Points on a hilly landscape, in no order, each with its height.
From any point a climber steps to the highest of the 2 points nearest to it. It stops when none of these is higher. Distance is the straight distance between rows; heights are no part of it.
K_752: [ 27  27  -6   8  -7  -1  -1  -6 -20  42  11  12  -6   9  19 -26 -29   4
   9   2  38 -13  -8  -9  31   6  14   8  -2  14  19  -1  -1  10 -10  -8
 -31   6  27 -11  14  -1   5  11  24]  h=567
K_74: [ 33   0 -10  -2   2 -15 -46   3  -9  -2  17  -8  -7 -19   8  10   4  29
  -3   7  32  10   2  -3  23 -21 -15   9 -12   1  23  -2   7   9   8  11
   1   3  25   8 -29  21  -7 -12 -10]  h=486
K_693: [-60  18  31  17 -21  20  35 -10   2  -2 -16  19 -14  24  32   3  -1 -19
   3   7 -19 -14 -13 -34   2 -15   4   6  22 -26   2  19 -20 -33  20  -6
 -23  18  -1 -37   0 -39 -11  33  12]  h=698
K_571: [-17  12 -48 -15  14  27 -15  20  -8 -54   0 -44   3 -11  -1  24  -3  35
  -5  -6   4   3  10  15   8 -17 -33 -43 -11   2  -6 -25  -2   1  19  27
 -17 -16 -25  56  13  42   2 -16  -8]  h=846
K_314: [-17   3  -2  -9  -2  20  10   0  13 -26   8  -9  23  -4 -36  28  11   8
   9  12 -41  18 -11   5  -1  10   0  16  -6 -35 -14  43 -21 -14  -8 -18
  37 -12 -19 -30 -17 -11  -1  27  -6]  h=279
K_878: [ 26   2  -1 -19 -17 -47 -27   7  40  15  12  13 -19   9   4 -16   1   1
   2  19  -4  15  24  21  14   2   4  24  -4  37  -7  21   0  15 -25  -6
  14  -6   3   6   7   1  -4  -6 -40]  h=595
K_561: [  8 -31 -11   1  28  14   1   9  -1 -25  20 -35  10 -16  -4  30 -27  54
  11  10  -7  22  27  20   9 -22 -10  11 -40 -14 -21 -12  -5 -19 -11   9
  15  -6   0  30 -27  29   8   6 -33]  h=368
K_626: [ 16  -4 -24  15 -18   2  -1   6   4  18  11 -30  -1  30   1  -2 -15  -5
  21  17  29  -9  -9  33  14 -15   3 -29   6  27  31 -23  39  18 -10   9
 -39 -27 -12  25   7  28   4 -27   4]  h=301
K_353: [ 29 -30  -4 -13   9 -16 -45  -2  29  -5  49  -8  20  18  -6  -5 -27  15
  23  -3 -19   4   9  30  -8  33  11  11 -30 -45 -18 -16  -7  11 -46  -2
  15 -29  25  20 -29  13 -25   4   4]  h=516
K_372: [ 17   7  -1 -12 -22 -43  -8 -12  30  37  10  26   2   8 -23 -11   7  27
   4   8   0   0  24  23  25  15   8  20  -4  43  -4 -16   5  27 -11   1
  17 -21   4  19  10  17  -5 -16 -30]  h=662
K_796: [ -9   8  10   1 -40  36  10  30 -17  23   3   5 -20  29   9 -23 -31 -37
 -29  -6  26  -6 -17   9  11  16   8  21  -5  45 -10 -17  25 -12 -32  -6
 -14   8   1 -19  34 -33  22  -6  -8]  h=324
K_185: [ 15 -16  22  -3   9  23   7  -5 -25 -15  12 -12  14  -4   6  21 -27  28
  14   4 -13  14  28   4  15 -25  -5  23 -30 -26  -8  -2  15 -25   2  14
  22  -2  31  10 -36   2  -4   8 -31]  h=408
K_415: [-20  10  -2  18  -6  44   2  -9  -2 -16   7   3  15 -15 -36  17   7  10
  -6  22 -23  12 -25 -11 -15   1   3  26  17 -14  -4  34 -15   5   4 -15
  27   8 -20 -25 -16   9 -12  26  24]  h=257
K_136: [ -4  -4 -16  20  -5  62 -16   8 -16 -21   3 -15   2  -4 -15  -7   5  -6
  -7  22  -1  -3 -24 -27 -18 -16  13  31  10 -21  15  47  -2  18  17 -17
  24  -4  -3 -27 -20   4 -30  19  13]  h=239
K_122: [  3 -34 -40   2  13   3 -60  -5   0  -5  20 -28 -53  -3  37 -36  25  -4
 -14  34  23  23 -19 -23 -11  -7  -6   4  13  16  -8  13   4  13   3  -1
  24  11   3 -19 -25   8  11  -9 -24]  h=439
K_535: [ -6   8   6  27   5  20   7  -1 -37  -3  -5  -1  40 -38   7   1  -4 -10
  11   6   2  -9 -13 -16   6  -1 -10  -2   5 -30  30   0  -1  -3  53  15
 -12  14   5 -17 -20 -10 -35  24  19]  h=189
K_663: [ -5  11  16  -1  12  17  15 -10  -9 -14  -4  -9   8  -4 -14  38 -13  56
  -8 -28 -13  -5  20  -8  -7  -1   4   8   0 -19 -16 -20   6  -4 -12   5
   7  25   3  26  -8   1   9  -1  38]  h=541
K_232: [ 11  10   7  -3   1  38 -10   4   3 -13  -2 -16  -3  15  -1  28 -14  50
  -4 -26  -9  10  30   3  12 -16 -35  -6   8   9 -21 -16  45   0 -13  25
 -17   3   2  52   8  12  -2 -13   0]  h=645
K_181: [ 15  -1   2 -15  -8  12  -3   9 -44  17 -28  63  22  -6  -2  -6 -26 -33
  20 -46   1  -4  -3 -24  -3 -20   7  15 -49 -37  19  12  -5  -5   7  -6
  -2 -12  19 -40   7  -3 -30  22  18]  h=344
K_419: [ 32 -32   9  -1   7 -14  -1   4  35   9  14 -16  26  15 -11   0 -37  -7
  28 -16 -30  12  18  33  -7  37  11   1  -9 -34 -31  -5   1  -7 -33 -13
   7 -11  11  11  -3  -2  -5  15   0]  h=458
K_193: [-50  22  23  26 -27   0  26  -2  16   2   4  -1   0  21  29  16  12 -20
  24   6 -10  -5  -9  -9  26  -8  -8 -13  25  -5  11   0 -18 -41  38 -11
 -27   8   6 -29   7 -27   3  16  -7]  h=666
K_72: [-10 -21 -28   9  -1  75 -12   9 -18 -18 -11 -30  -6  10  -6 -22 -16  15
 -11   6 -21  -8  -6 -26   2 -16  40  38   7 -34   8  39  12   4  15  18
  20  -2  10 -17 -30  -6 -32   9  27]  h=219
K_560: [ 24  -9 -40   6 -14  -1 -30   1  39  20  20   3 -18  26  -4 -24  -1  13
  -8  22  -4   4   7  26 -11  12   5 -16  23  38 -10   6   8   6 -24   8
  10 -19   5  25   2   5  20 -10  -5]  h=35
K_834: [  2  18 -24  -4 -44 -22   4  -1   5  18   8  10 -20  30  -2 -32  14 -19
  -5  25   7   6  -4  22  14   0   8 -18  10  82  10 -11  22  22  -8   3
   6 -23 -26   3  11  18  23 -24 -17]  h=63
K_54: [-20   6  15 -16   2   2  17  -4  10   7 -10   7 -23   9  31 -20  33 -24
 -25  -6  -5 -16 -13 -33   0  14   2 -16  38   2   6  13 -40 -23  24  18
  -8  31   8 -21   6 -16  15  17  17]  h=743
K_272: [-16 -17   9   0  16 -51  31 -27  26  -4 -10 -17  -6 -28 -18  21  -6  11
  22  -1 -22  13  14  22 -47   3 -11 -30   6  -6 -39 -18  -9 -15  -8  -5
 -20  18 -36  32  13 -25  20  -5   9]  h=258
K_906: [ 42 -19  23 -13  18  -6 -16  12 -44  16 -24  46  18 -11   1  -9 -32 -14
  -1 -35  18   1  20 -22   8 -27  -4  15 -48 -41   9  -5  16  -8  11   8
 -10  -7  23 -20   1  -2 -16  14   8]  h=321
K_830: [  9 -17 -13  13  35  43 -14  -4 -25  -9 -14  -7 -30  -8   1 -42  -3 -14
 -35 -21  10 -10   0 -38 -11   1  39  30   7 -32  -6  18   1  33 -11 -21
  10  12 -22 -25   8  21   0  -8  47]  h=508
K_334: [  3   5   9 -23  15  14   8  15 -21  -4 -29 -11  12 -10   8   2  10  11
 -19  -4   2   1 -11 -26   6 -22 -18  22  -2  -8  -1  20  13 -25  25  14
  12   7  12  -6 -30 -13  -6   3 -11]  h=726
K_529: [ 15 -17 -17 -12  19  50  -7  22 -13   1 -24 -28 -21   5  25 -24   1  -5
 -20 -11  14  12  -4 -38  -1 -19   0  38  12 -23  11  21  44  10  -7  10
   0  -7  -4   1 -11   0 -11  -1  15]  h=597
K_192: [  0  -6   7   8  33  10  13   6 -16 -30   2 -31  10 -40   4  12  -7  41
   6  -7  -9  20  27  16   8 -24 -19 -14 -32   5 -11 -25  12 -17  -6  23
   1   4 -13  56   2  20   7 -10 -38]  h=333
K_646: [  8 -27 -48  12   0  -7 -16   0  13 -22   6 -10  19 -20 -20   5  11   0
  18  22   8   9   5  22 -13  13  -9 -32  -4   9  13  -7   9  20  23  10
  -9 -18  -2  37  -9  23  -4 -14 -19]  h=702
K_968: [  6 -25 -36  10 -24 -32 -10   6  25   6   3  -5  12  -5 -12 -11  20 -36
  29  24  10  -9   5  21   2  16   8 -32   9  31  16  -4  -5  13  20  13
  -9 -16   6  14 -24   9   4  -4 -24]  h=671
K_36: [  4 -17  -9  14  30  38  -9  -4 -16  -1 -19 -33 -36 -11  23 -43  16   9
 -25  11  25   6  -7 -29  -4  -6   8  18  25  -5  12  24  23  23  -7 -16
  -8  -1 -17 -15  19  16  -2  -2  24]  h=550
K_938: [ -3  10 -13 -20   0 -34  10   4  26  31  -6  -6 -19   2  25 -23  34 -20
   2   5   2  -7 -11  -6  11  23   7 -29  34  17  20  14 -26 -21  28  13
 -15  21  -7  -3   7  -7  17  -2  13]  h=777
K_988: [ -2  -7  -9  -7 -16  -7 -27  28  27  12  18  13 -24  24  -8 -42   8 -29
 -22   5 -14 -16   5  22   1  49  31   6 -18  19 -19   0 -28  14 -46 -35
  30  -8   9 -23  36   6  16   6 -11]  h=413
K_558: [ 21 -11  -7  17  14  37   4  -5 -11  12 -20  -7  20  24  11  -1 -25 -20
 -10 -28  -4 -13   5 -11   2   4  18  17  15 -30   5   1   7  -1   5  26
  -5  16  25  -7 -38 -16  -6  15  33]  h=640
K_967: [  8  12 -10  -9  -8  -8 -12   7   6   0  -6  19  10   8 -31   6  21  -7
 -19   8   0   4 -12   9 -20  21 -11   9   5  19   3   6  10  30 -20 -24
  27 -21 -10  -5  13   3  -1 -10 -11]  h=134
K_377: [ -8  11   9 -26   4  20  24  -3 -22  -3 -34  21   5  -1  10  -3  -7 -20
 -15 -23 -10 -11  -8 -41 -14  -7  13  29  -3 -29  -5  28  -3   1   7   3
  12   9   0 -37 -13 -29 -20  20  28]  h=384
K_274: [-54  31  16  31 -28  -7  23 -22  21  -7  14  19  18  13   8  25  21  -8
  29  21  -4  12 -19  -2  32   3  -9 -12  19   5  17  -8 -37  -8  36 -30
  -6   2   4 -22  30  -9   4   8 -22]  h=638
K_799: [  7  -6  -1  16  -2 -10  -7 -28  -4   8  35   8  17   6 -23  13 -11   7
  41  24  16  15   8   9  23   5   6  16 -26 -28   7  25 -16  20  -1 -31
  10 -22  21 -25  -3  12 -28   9 -19]  h=385
K_782: [ 11   7  22   3   0 -32   5 -20  -8  12  10  24  22 -19 -33  10   0  28
  -4 -15   8   3  18  20  14   9 -11   3  -6  14   4 -28  14  26   6   2
   7 -13   1  23  20  16  -1 -19 -18]  h=738
K_276: [ -3  14 -38 -30   7  -7   8 -12  10  -1  -2  -3   9   5 -20   6  24  10
  -9   5 -20  -1 -11  13 -23  -9 -28 -59   8  38  -3  -2  12  17  13  16
 -14  -7 -51  44   6  21   8 -23   7]  h=204
K_226: [  5 -10  11   7  -6 -13   4  -8  28  14  20   8  22   9 -32   3 -16  -5
  31  13 -13  -2  12  30   3  25  22  15 -17 -22  -5  15 -24   5 -13 -29
  13 -16  12 -14   3   3  -9  22  -4]  h=414
K_970: [-21  19  33   0 -39  17  21  27   9  24  -4  14 -12  35  23  -5  -4 -30
 -10 -16  13 -19  -6   2  13  15  -9   3  -2  35   1 -25  -3 -20  -8   3
 -18   8  19 -14  29 -22  14   8 -13]  h=342
K_723: [  8  -7 -24  -1 -24 -19 -24  15  30  20  14   9 -36  28  -3 -45   6 -17
 -20  20   5  11  10  19  -2  19  20 -13  18  70 -16   5   2   6 -17   5
  21  -2  -8  -1  26  14  29 -18 -25]  h=50
K_109: [  2  22 -38 -32  25  16   7  -2   1 -26   6 -48  11  -9   3  14  17  23
   6  10 -22   7  -2  22  20 -31 -39 -62  -2   7 -14 -21  18 -12  25  11
 -42  -3 -42  36  23  25   7 -21  15]  h=773
K_749: [-19 -11  49   1  22  -7  49 -27 -23 -27   0  20   7 -16  -3  19 -26 -23
  17 -21 -26  -5  23   0  -5   1  10   1 -24 -49 -23 -12 -10 -32   0  -6
  11  14   7 -16  -3 -12 -17  20   2]  h=350
K_19: [ -2 -23  -9  10  26   5  26   0  15 -21  -9 -27  26 -24 -19  21  -5  12
  24  10 -16  14  12  15 -13   1 -16 -20  -7 -16 -11  17  -7 -20   2 -11
   6   6 -18  22 -10  -5  15   4 -14]  h=585
K_604: [ 27 -23  16   8  -9 -10 -48   2  -6   1  38   7   3  -4   4   0 -17   7
   2 -16  32  -5  19  30 -15  12  -5  -2 -15  -5  16 -45  17  31 -18  28
  -9 -17  32  32   0  26 -25 -25 -22]  h=584
K_774: [ 33  -8  10   9  10  -8  -5 -11 -17  -3  13  -1  17 -14   3  15 -11  27
  10  15  10  10  14   7  28  -5  -6  -1 -10 -16   5   5 -15 -14  14  16
   6   4  33   8 -23  13 -10   0 -11]  h=446
K_263: [-29  12  -2  14 -13  15  -7   0 -27   5  -2  11 -27  -3  22 -28  32 -13
 -45  12 -10 -20 -25 -11  -7  30  -5 -20  47  40 -12 -16  -3   8  16 -10
   9  18 -28 -31  18   8  11  -6  11]  h=104
K_449: [ -6  16  27 -15 -16  24   5  22  12   8 -15  30   2  39   4  -4   1 -29
 -16 -16  -3 -15   2  -7  -8  18   7   8  -7   7  -8   2  -6  -8 -23 -26
   7   1  24 -22  27 -16  -1  12 -11]  h=360
K_954: [ 20 -35   8   6  23  10 -40   1  19  -9  30 -14  14  10 -16  16 -34  23
   4 -31  -3  -4  25  21  -2  18  18  17 -21 -39 -18 -24   0  16 -40  16
  11 -25  30  40   0  24 -21  -9   5]  h=573
K_478: [ 12  -8 -24 -22   9 -12  -5  15  18   9 -16  -4  17   2 -26   6  16  -7
 -16 -15  12   4  -5  15 -38  -3 -15 -23   0  25   0   8  26  29  -5  20
  -4 -26 -39  39  11  18  -5 -33   0]  h=187
K_129: [  9   7  -8   6  -1   9  -5   8  -8  11 -14   7 -24   1   3 -25  26  -7
 -42   8  19  -7 -17 -11 -27  12  -4   5  24  35   1   5  13  22  -9  -8
  20  -4 -27 -10  19   8   3 -20  -1]  h=118
K_757: [ 33 -25 -17 -25  20  -2 -48  24   9  -7  -8 -22   1  -9  -1  -1  15   8
 -17  -6  15   3  -8  -6 -26 -10   3  24  -8 -21   6  21  14  21 -23  16
  11 -22  14  14 -16  11 -10  -9 -10]  h=564
K_610: [-14  15  16  -2 -39 -16  25   5   2  25  12   8  13  26  -5   8  -4 -21
  16   8  16  -6 -15  41   8  10 -14 -25   5  52   2 -39  25  -3   2   8
 -12 -26  -8   9  15  -5   2 -24 -31]  h=61
K_866: [-43   9 -10  12 -46  -3  21   3  18  11  14  10 -23   6   1 -10  25 -21
   2  26  -7  -8 -28   7   3  20  24 -22  29  47  11   0 -39   9  16 -16
  -5   9 -20 -32  34  -8  27   0   9]  h=85
K_262: [  1   1 -17  -3  -2  18 -41  19  15 -27   8 -13  -3  15  -5  30  -4  39
 -10  -2  17  11  19   4  -2  -7 -27  -2   1   3   7 -15  21  12 -17  24
  -2 -19   3  39   8  31  -8 -27  -5]  h=705
K_167: [ 27 -10  19   6  20  -3 -10  12 -33 -26  -9 -17  10 -36  13   8  -4  16
 -10 -14  10   6  24   5  -2 -17 -18  -6  -7  -8   5 -28  37 -12   2  38
 -13  -2  -8  31  -4  15  -1 -17 -24]  h=303
K_389: [ 21 -21   3  12  -4   9 -13   4  10   7  24  -3  26  18 -13   9 -18   7
  14  -1  20  -1  14  27  -8  17   3   2  -7  -8   4 -20  15  20 -28   1
  -7 -17  28  18   6  21 -13  -9 -14]  h=632
K_669: [ -6  18  31 -24   8 -47  12 -10  16   4 -18  22 -13 -14  -1  -1   8   1
 -19  -7   8  -6   3 -20 -16   3  -5  12  10   2  -7  17 -19   3 -11  -5
  -2  22  -9  -5   4 -11   8  -1  17]  h=672
K_569: [ 17   5  -4  21 -13  29   8  -5 -18  30  -9  10   8  29  21 -11 -32 -14
  16 -19  18 -16 -10 -10  21   6  17  11  19  -8  14  -7   1  -3  -3  -7
 -30  19  30 -14  -9 -16   8  18  42]  h=601
K_776: [ -5 -14  25 -11  31 -36  32 -20  22 -10 -11 -11   6 -20 -18  33 -15  11
   1 -13 -13  -8  -1   4 -47   8  13   6  -2 -33 -36 -15 -10  -1 -20   4
 -17  14 -26  17  -5 -14   8  -1  27]  h=282
K_606: [-20  22  -4  20 -26 -12   1 -29   1   2  12  20   0  14  14  -4  20  10
  17  26  -4  33 -20 -14  63  -5  -6  -2  15  26  12  -3 -26   1  30 -21
   8  -4   5 -32  28  -2   5   9 -17]  h=604
K_587: [-32  13  21 -25  20 -14  42   0  15 -26 -10 -11  18 -16 -25  36   9   2
   4  -7 -45   1  -7   9 -23   6  -2  11 -22 -33 -32  22  -8 -28 -15 -22
  20   3 -28  -5 -18 -13   1  20  -3]  h=302
K_204: [ 12   5 -14 -11 -15 -48   8  14  22  31  -1 -10   6  14  10 -19  15 -33
   7   7  11 -21  -3  22  12  17   2 -18  22  39  27  -3   0 -13  13  18
 -20  -4   3   1  -8   1  13  -7  -2]  h=727
K_697: [ -2  19 -13  -3 -11 -36  14 -13  16   8  -2 -12  -7  11  22  -1  25  -3
  23  34  -8  26  -7   0  32 -10 -25 -33  28  44   8  -2  -7 -21  19  -5
  -4 -10 -12   1  11 -14  23 -13 -30]  h=602
K_475: [ -8  -7  -2  -1   7  50  33 -10  -3   1 -26 -18  16  26  -3  19 -28  -7
  14 -13 -38  -3   8 -14  -9  -8  28  14   6 -40  -5  13  14  -8   4   1
   9  10   9  -3 -23 -28  -1  16  22]  h=691
K_346: [-38  50  26   2 -37 -25  31  -5  -9  21   0  25   5  16   9   0  16 -35
   8  11  17 -25 -28  13  14   6 -11 -14  18  27  21 -41   9  -9   4 -10
 -25  -5 -13  -8  20 -16   4 -14   0]  h=71
K_964: [ 37  -4  11   2  -4  -5 -60  29 -12  10   9   7   2   7   6  -2 -22   2
 -13 -35  33  -9   7  12  -3 -20  -1   9   2   1  13 -35  43  25 -23  43
 -17 -19  14  23  -9  22 -16 -21   0]  h=534
K_316: [  8  -6 -16 -16  25  29   8  13   3  -3 -22 -14  15  -9  -5  15  15   2
 -23 -17  -3   0 -11 -23 -32  -2 -19  -9  20  10  -8  15  29  12 -14  23
  -8   2 -21  31  -5   4   4 -15   6]  h=169
K_228: [-21  28  -1 -31   8 -37  24 -18  18   5 -10   1   1  -1  -3  10  21  -2
   4  -1 -22   6  -2  12  -9 -12 -33 -48  19  29 -11 -13   7 -24  15  18
 -12   5 -34  32   9  -4  20 -22  -5]  h=220
K_438: [-38   4  15   4 -10  36  40 -23 -11  -8 -14   1  -4   8   3  14  -8   0
  11   3 -47   0 -14 -25 -16  -9  14  13  26 -31 -14  16  -6 -16  23   8
   0  31  -4 -20 -25 -45  -6  24  39]  h=745
K_99: [-34  20  44  -7  14 -24  26 -29   2 -15  -2  25   8 -13 -21  32  -1   7
  11 -12 -14   1   8   4  -5  -2  -1  19 -30 -46 -21   5 -28 -16 -14 -28
   7   5  -2 -16  -2 -23 -10  21   5]  h=327
K_664: [ 11 -18  33   5  25 -15  28 -16 -25  -9 -22  12  18 -24  10   7 -28 -14
   2 -33  -1  -6  20  -7 -11  -8  18   6  -6 -35  -8 -16  -3 -10   7   8
 -24  25   5  -5 -16 -20   0   8  26]  h=326
K_631: [ 25 -15 -38  -1   4 -25 -63 -12   5  -6  26   5 -47  -6  19 -24  21 -11
  -8  27  28   7 -20 -19  -7 -19   2   5 -13  18  13  19 -30  13  13 -10
  47  12  21 -13 -24  13  -3 -12 -15]  h=488
K_815: [ 12 -21 -37  10  16   5 -15   5  27 -12   3 -23  10  -5 -22  18   7  18
  10  26  -3  15  -1  18 -17   4  -2  -5  -8 -14   6  15  -5   9  -8  -7
  12 -19  -5  20 -15   7   8   3  -8]  h=639
K_513: [-19  -4 -28   2   0   8  16  -6  21  -4  -6 -17  -2   8  14   1  19   5
  20  23 -15  37 -20  -9   8 -15 -23 -20  37  12  -5  23  -1 -26  23 -10
  -1 -10 -12  -1   7 -15  23   8 -27]  h=651
K_719: [-35  36   3  12 -28  10   9 -11   7   3   8  12 -13  -9  16 -10  25   0
 -11  26 -23 -14 -37 -16 -13  24   8 -23  49  25   0  -3 -18   8  13  -9
  -7  19 -18 -42  14  -6  15   3  31]  h=94
K_520: [-26  -2 -25  19 -58 -13   8   0  28  -1  14   4 -25  22 -10 -21  22 -23
  16  25   1   8 -21  12  19  10  29 -12   8  70  16  -7 -13  18   8 -16
  15 -27 -10 -18  31  -1  34 -10 -28]  h=76
K_273: [-50  27   5   4 -57 -15  33  11   5  12   5  11 -16  10   2  -9  19 -46
  -1  15  15 -43 -31   8  15   3  24 -18  -8  39  30 -16 -26   6   5 -18
 -27   1  -6 -21  35 -26  18   0   7]  h=78
K_699: [-22   5  -1  18   2  53  11  10 -32 -18 -21 -12  17 -14  11   5  -2  18
  -3 -10 -11 -14 -16 -24   5 -19  13  26   9 -34  15  24  14   3  31  19
  -8  10   3  -7 -35  -6 -32   4  34]  h=203
K_39: [ 20  -7 -23 -18  13  -7 -43   9   8  -6   9  -8  -4 -19  -9 -14  18 -13
   0  17  12   0 -23  -5 -26  -3  10  14 -11 -26  11  35 -13  17 -15 -11
  39 -24  20 -16 -33   6 -28  -1  -6]  h=507
K_933: [  7  -5 -24   1 -20  23 -36  12   3  -9  19 -10  -7  21  38  14   5   0
   8  16  11  15  -9  -3 -10 -14 -43 -15  11  13  13 -16  40  -7   5  12
 -25  -2   6  11 -35  -4   1  -2  -7]  h=374
K_966: [ -5   8  -4  13 -17 -42  11 -18  29   0   0  13  -2  16 -10   6  23  11
  20  24   8  17  10   2  31   2  -7  -3   1  31  11  10 -27   3  25 -22
  16  -5   6  -8   3  -5   7   0 -31]  h=561
K_209: [ -8  17  15  -5  -7   2  13  10 -27  10 -30  43   9  -3  10  -3 -11 -31
  -7 -28  11 -27  -1 -33  -7  -8 -12  15 -13 -28  25   3 -10 -11  26   0
 -11   4  14 -32  -8 -19 -25  26  21]  h=364
K_378: [ 11 -28  23   8  35  -5  37 -17 -12 -31 -11  -8   2 -40  -2  29 -18   0
 -10 -38 -11  -5  18   2 -35  -6  29   9 -11 -48 -23 -38  -9   5 -15  16
  -9  25 -15  15  -2  -6   9   1  45]  h=304
K_868: [ 21  -9  -2 -29   0  23 -15  15 -19   5 -18 -13 -16  16  27 -10   6 -18
 -10   0   4   8  -3 -35  -7 -14 -10  36 -13 -31  12  36  35 -14  -7   5
  13  -5  14 -22 -28 -16 -14  17 -14]  h=652
K_965: [-14  14  22  -4 -24  -9   8  29  41   7   6  14  -2  36  -7 -10  12 -24
  -5  -6 -16  -9  -4   9   3  27  23   5 -25   3   5  15 -39   1 -31 -36
  14 -10  16 -23  43 -10  -5  18 -20]  h=382
K_315: [ 15 -14  28   3  11   5  23  -8 -27 -19   0   9  19   1   1  14 -26 -18
  20 -11 -10  10  28  13   2   4  12   8 -28 -40  -6   8   1 -20  -4  -4
  13  -8  27 -15 -21  -8 -24  19 -22]  h=375
K_310: [ 41 -14  31 -11  17  -7 -30  29 -40 -14 -10  14  16 -30  -1   8 -11  13
 -20 -27  18   0  17  -7   1 -27  -4  17 -36 -32   5 -19  35  -3   7  32
  -2   5  18   6  -5  11  -9   0 -16]  h=292
K_792: [ 25  -3 -10  23  -6  19 -26  -6 -14  31  24   6 -32  12  10 -48 -25  10
  -3  14  21   5  -3  -3  25   6  33   5  10  17  -3  -1  -7  15 -26 -19
   0  12  26 -11  10  17  19   0  11]  h=525
K_931: [  8 -18   2  13  -4   5 -15  13 -12  31  15  13 -40  10   7 -60 -32 -19
 -22  -4  21 -18   9  15  13  17  38   8  -8  33 -29  -5 -16  -1 -38 -14
 -12  23  10 -21  28   4  35  -3   6]  h=484
K_466: [-45  18  16 -26  21 -43  37 -14  16  -3 -13   4 -11 -35   2  22  29   9
  -8  13  -5  -1 -25 -18 -17 -14 -16   2  14  -6 -21  12 -27 -27   6   3
  -1  17 -22  11 -11 -19  18  -2   4]  h=618
K_88: [ 13 -22 -26  -6   4  15 -35  11   5   4  10 -20 -27  13  34 -16  17  -2
 -10  20  24  28 -15 -17 -15 -21 -23   4  15   6  17  21  20   0  -6   6
  -4   0   7   0 -28  -1   4 -13 -12]  h=403
K_256: [ -4  -1  -6   5  31  54 -10   3 -14 -23 -20 -17 -30   2  -5 -14 -12  33
 -38 -17  -4 -11   9 -35   1  -9  32  44  -5 -29  -2  22   9  12  -6  -2
  15  12 -16   0   3  16   3  -7  57]  h=471
K_739: [-12 -30  -2   5   0 -18 -19   6   8  20  -5   5 -43   8   0 -61  -2 -27
 -19   7  17 -18  11  13   4  26  38  -7 -17  33 -17   2 -23  12  -7 -31
  18  18   6 -36  31  18  21   0 -24]  h=449
K_821: [ 24   0  13  29  -3 -14  14  -3 -14  21   5 -17   5   3  11   1 -22 -10
  23   1  29   2  15  23  17   7 -14 -25   5   9  21 -31  41  -3   2  10
 -47  -9 -11  13   7  11  -2 -11 -13]  h=320
K_91: [ 12   3   3  -2   3  22  -7   4  -7   6  -9  22  18   4 -22  -1  -9 -23
  -7 -18 -17 -10 -11  -9 -21  14  22  24  -3 -23  -5  31 -25  14 -18 -16
  21  -1  12 -40   1  -8 -19  23  33]  h=415
K_179: [  1  -8  -2  -9  19  10  -2  21 -11 -15 -21   1  24 -21 -33  24  13   9
 -26 -18 -14  -5 -11  -1 -26   8 -13   5   2 -15  -7   7  11  13  -5  -6
  25  -8  -3   4  -8   1  -5  -4  -1]  h=152
K_292: [ -3  -7 -31   6   1  13 -21  14  -3 -43  12 -17  24 -27 -18  31   9  37
  -1   3  13  11   8  12   6   0 -24 -17 -19   3  21 -30   0  20  10  18
  11 -18 -14  39  -1  34  -3 -26 -13]  h=772
K_96: [  7  21  51  -5  12 -51   7 -23 -20  18 -10  49  11 -27 -12   0  -9  14
   5 -18  15  -8  14   2   9  -1  -6  -2 -25   4   9 -25   3  14  11  -1
 -15   1   4   8  24  -3  -5  -6   0]  h=809
K_787: [-18  26   5 -15   4   2   6  10  -8   2 -16   5   8 -11  31  -3  35   3
 -21  -9 -14 -13 -20 -34  13  -1 -21   1  29  11   5  13 -13 -28  29  12
  12  21  -4 -13 -15 -15  -7   9   5]  h=799
K_874: [ -8   0  20  24  -6 -18  25 -13 -19  21   7  20  19   3  -1   7 -18 -26
  45   3  18   4  17   2  17   5   5  10 -33 -21  16  13 -19  -1  10 -33
 -23 -21  19 -35  17  -4 -24  13 -21]  h=359
K_755: [ 16  -3 -23   7  -3  12 -42  10  15   4   9  15   1   0 -31 -23   7 -24
  -5  12  -8 -20 -23  -3 -17  20  24  19 -13  -9   2  28 -35  29 -19 -31
  51 -12  15 -27  -2   8 -15  22  17]  h=454
K_709: [  0  14  12 -15  14  32  26 -12 -33  -7 -12   3  -6  -3 -13  17 -19  44
 -30 -23 -25 -14  18 -31   6 -24  28  35 -13 -32 -13  12  -4   0 -10   1
  16  16   1  -7 -13   1  -3   6  58]  h=498
K_83: [ 27   2 -16  -5 -17 -35 -47   4  17   7  15  19 -27   8  21 -13  14  -4
  -4  14  25  12   4   0   4 -15 -10  12 -12  23  16  11 -16   2   1   4
  18   7  35  -8 -15  -1  -6  -2 -29]  h=535
K_244: [-30  11  17 -15  12 -61  30 -29  13  -8  -6 -14 -20 -18  19   3  14  -5
  30  -7 -19   6   3  20 -19 -10 -30 -56  17   5 -31 -23   2 -39  13  13
 -37  23 -34  33   3 -22  19 -11  -2]  h=237
K_463: [ 12   5  24  33   7 -40  13  -6 -30  26   2   3   4  -8   9  -4 -16 -26
  34   9  34 -13  13   4  29   8 -15  -3 -13 -10  32 -12  11  -5  25 -16
 -39  -3   3 -15   5  -8  -4   8 -15]  h=341
K_130: [  2  11   6   0  15  19   1  -8   1 -17   3 -15  -2  -5 -21  42 -18  52
  -3 -47 -35   2  27  -1  -5  -2 -27 -30   5   8 -32 -43  17  -6 -15  20
 -14  26 -17  59  21   9   8  -9  30]  h=591
K_338: [  1  30  48 -15  11 -52  10 -23  -6  -3 -13  31   8 -30  -2  15  -2  19
 -18 -26   3 -15   6  -3  -2  -9  -5   2   5   3 -17 -30   0 -11  -9  17
 -13  20  -5  17  10 -15  12  -7  15]  h=737
K_934: [-25  -4  23  26  22 -24  41 -18 -16 -16   0  -6  13 -32 -12  26   6   3
  29  13 -11   7  28  14  10  -5  -1 -10  -9 -11  -4   6 -32 -31  21  -4
   8  19  -5   2  -7  -8   6   7 -22]  h=540
K_959: [ -5  13 -44 -15  12  12  22  -3  13 -10  -1 -38  11 -18   1  15  17  27
   8  18 -24  27 -20   1  11 -25 -37 -43  14  23 -15   7   4 -19  28  -3
 -24   2 -29  29   5  -6  26  -4  -9]  h=709

Call two points neighbours if one is among the 2 nearest of the other. Go from one point of each pair to the other, from neighbour to neighbour, staying as high as possible. Name the lowest point that can't be avoided.
K_646, K_787: K_968
K_571, K_438: K_966
K_938, K_787: K_54

Where does a climber stop that starts at each point below?
K_796: K_438
K_463: K_389
K_970: K_438
